A landscape with many valleys, sampled at points; each row gives a point and its height.
From any point a ball rolls to the lowest of the 3 points nearest to it. It stops when none of these is lower. Distance is the straight distance between rows; heights are no part of it.
Z138: [-2.21 -0.36  2.16 -1.20 -3.06 -1.32  2.66  0.67]  height 568
Z892: [ 1.54 -0.60  1.87 -0.67  0.21  0.29 -0.53  0.56]  height 389
Z217: [ 1.29 -5.67  1.73 -0.04 -3.60  1.98  4.30 -2.06]  height 434
Z517: [-1.67  3.35 -2.69  0.49  2.18 -1.33 -2.62  0.38]  height 321
Z463: [-1.39 -0.33  1.97 -1.21 -2.28 -1.20  1.77  0.82]  height 496
Z426: [ 1.91 -2.53  2.44 -0.92 -1.37  0.83  1.64 -0.08]  height 370
Z599: [ 5.30 -4.01  2.26 -0.01  0.12  2.60 -0.16 -0.74]  height 225
Z120: [ 2.51 -1.18  1.89 -0.51  0.36  0.85 -0.94  0.37]  height 367
Z136: [-1.71  2.33 -0.97 -0.17  0.52 -1.89 -1.30  1.01]  height 453
Z601: [-2.94  3.72 -3.27  0.38  0.85 -2.29 -1.74  0.76]  height 573
Z808: [-1.38  4.21 -4.92  1.75  3.70 -0.38 -2.82 -0.17]  height 680
Z753: [ 0.91  2.12 -0.38  0.63  2.85  0.22 -3.08  0.27]  height 616
Z256: [-1.01  1.18  0.82 -0.54 -0.36 -1.45 -0.43  0.85]  height 531
Z400: [-1.68  4.01 -4.14  1.29  2.68 -1.01 -2.72  0.21]  height 483
Z588: [-1.45 -5.82  1.44 -0.08 -4.45  2.21  6.35 -2.71]  height 107
Z164: [ 1.28 -2.11  2.21 -0.76 -1.69  0.45  1.34  0.28]  height 388
Z829: [-4.16  3.81 -3.30  0.10 -0.41 -3.33 -0.86  1.00]  height 682
Z119: [ 3.97 -2.82  2.18 -0.35  0.10  1.75 -0.06 -0.26]  height 315
Z570: [ 3.07 -3.51  2.18 -0.63 -1.21  1.52  1.31 -0.73]  height 347
Z477: [ 0.49 -5.26  1.98 -0.24 -3.72  1.66  4.78 -1.94]  height 348
Z370: [-1.01  2.54 -1.24  0.46  1.94 -1.02 -2.41  0.75]  height 184
Z530: [ 2.08  1.31  0.26  0.53  3.30  0.86 -3.07  0.39]  height 547
Z72: [ 3.83 -1.56  1.98 -0.57  1.16  1.65 -0.98  0.21]  height 346
Z543: [ 0.45  3.12 -2.51  1.71  4.59  0.64 -3.61  0.14]  height 314
Z104: [-0.86  4.65 -6.30  2.89  4.69  1.07 -3.02 -0.46]  height 766
Z391: [-0.15  4.34 -4.84  3.05  5.63  1.64 -3.55 -0.47]  height 635
Z487: [-0.38  3.12 -2.33  1.17  3.60 -0.20 -3.07  0.41]  height 89
Z921: [ 2.43 -4.17  2.29 -0.49 -2.27  1.69  2.36 -1.08]  height 382
Z603: [ 0.22 -3.19  2.62 -0.98 -2.90  0.57  3.26 -0.37]  height 463
Z804: [-1.38  0.94  1.44 -1.04 -0.96 -1.59  0.14  0.87]  height 549
Z97: [-1.95  1.09  1.14 -0.91 -1.51 -1.92  0.42  0.96]  height 537
Z360: [ 3.38 -5.54  1.91  0.08 -2.36  2.20  2.65 -1.60]  height 358
Z345: [ 1.22 -4.32  2.11 -0.58 -2.91  1.39  3.57 -1.24]  height 458
Z280: [-0.10 -0.06  1.50 -0.82 -0.68 -0.73  0.16  0.79]  height 570
Z349: [-3.72  2.78 -0.91 -0.47 -1.19 -2.97 -0.48  0.93]  height 495
Z659: [-1.04  3.22 -2.50  0.81  2.62 -0.52 -2.75  0.40]  height 54
Z98: [-0.49 -4.01  2.32 -0.77 -3.72  1.07  4.46 -1.02]  height 448
Z140: [-0.37  4.02 -3.99  1.89  4.16  0.56 -3.48  0.03]  height 485
Z986: [-2.65  2.74 -0.99 -0.39 -0.15 -2.50 -1.06  1.04]  height 468
Z839: [ 0.22 -2.10  2.26 -1.09 -2.33  0.20  2.42  0.02]  height 427
Z221: [-3.70  4.25 -5.14  0.56  0.80 -2.49 -1.56  0.59]  height 613
Z95: [ 3.50 -0.35  1.43 -0.30  2.61  1.48 -2.21  0.40]  height 422
Z47: [-0.18  1.82 -0.04 -0.14  1.33 -0.95 -1.93  0.63]  height 56
Z351: [-0.85 -1.10  2.41 -1.10 -2.60 -0.48  2.29  0.40]  height 464
Z856: [ 2.24 -5.75  1.74  0.08 -2.80  2.02  3.33 -2.10]  height 231
Z882: [-2.73  4.01 -4.50  0.97  2.02 -1.59 -2.15  0.54]  height 552
Z28: [-1.80 -2.30  2.61 -1.20 -3.69 -0.09  4.17 -0.24]  height 508
Z526: [ 1.11 -0.05  1.80 -0.68  0.19 -0.15 -0.82  0.60]  height 433

For each start below, name the point where the ball stops.
Z892 -> Z599
Z349 -> Z47
Z28 -> Z477
Z526 -> Z599
Z570 -> Z599
Z986 -> Z47
Z104 -> Z659
Z391 -> Z659
Z808 -> Z659

Call two points neighbours if one is among the 3 nearest of the other. Go from one point of each pair to the other, from neighbour to neighbour, staying as low as possible. Name the highest point that can't be avoided.
Z588, Z256 -> Z97
Z599, Z477 -> Z217
Z659, Z47 -> Z370
Z599, Z856 -> Z921

Write out the way that a ball takes from each point below.
Z839 -> Z164, Z570, Z119, Z599
Z829 -> Z349, Z136, Z47
Z601 -> Z882, Z400, Z517, Z659
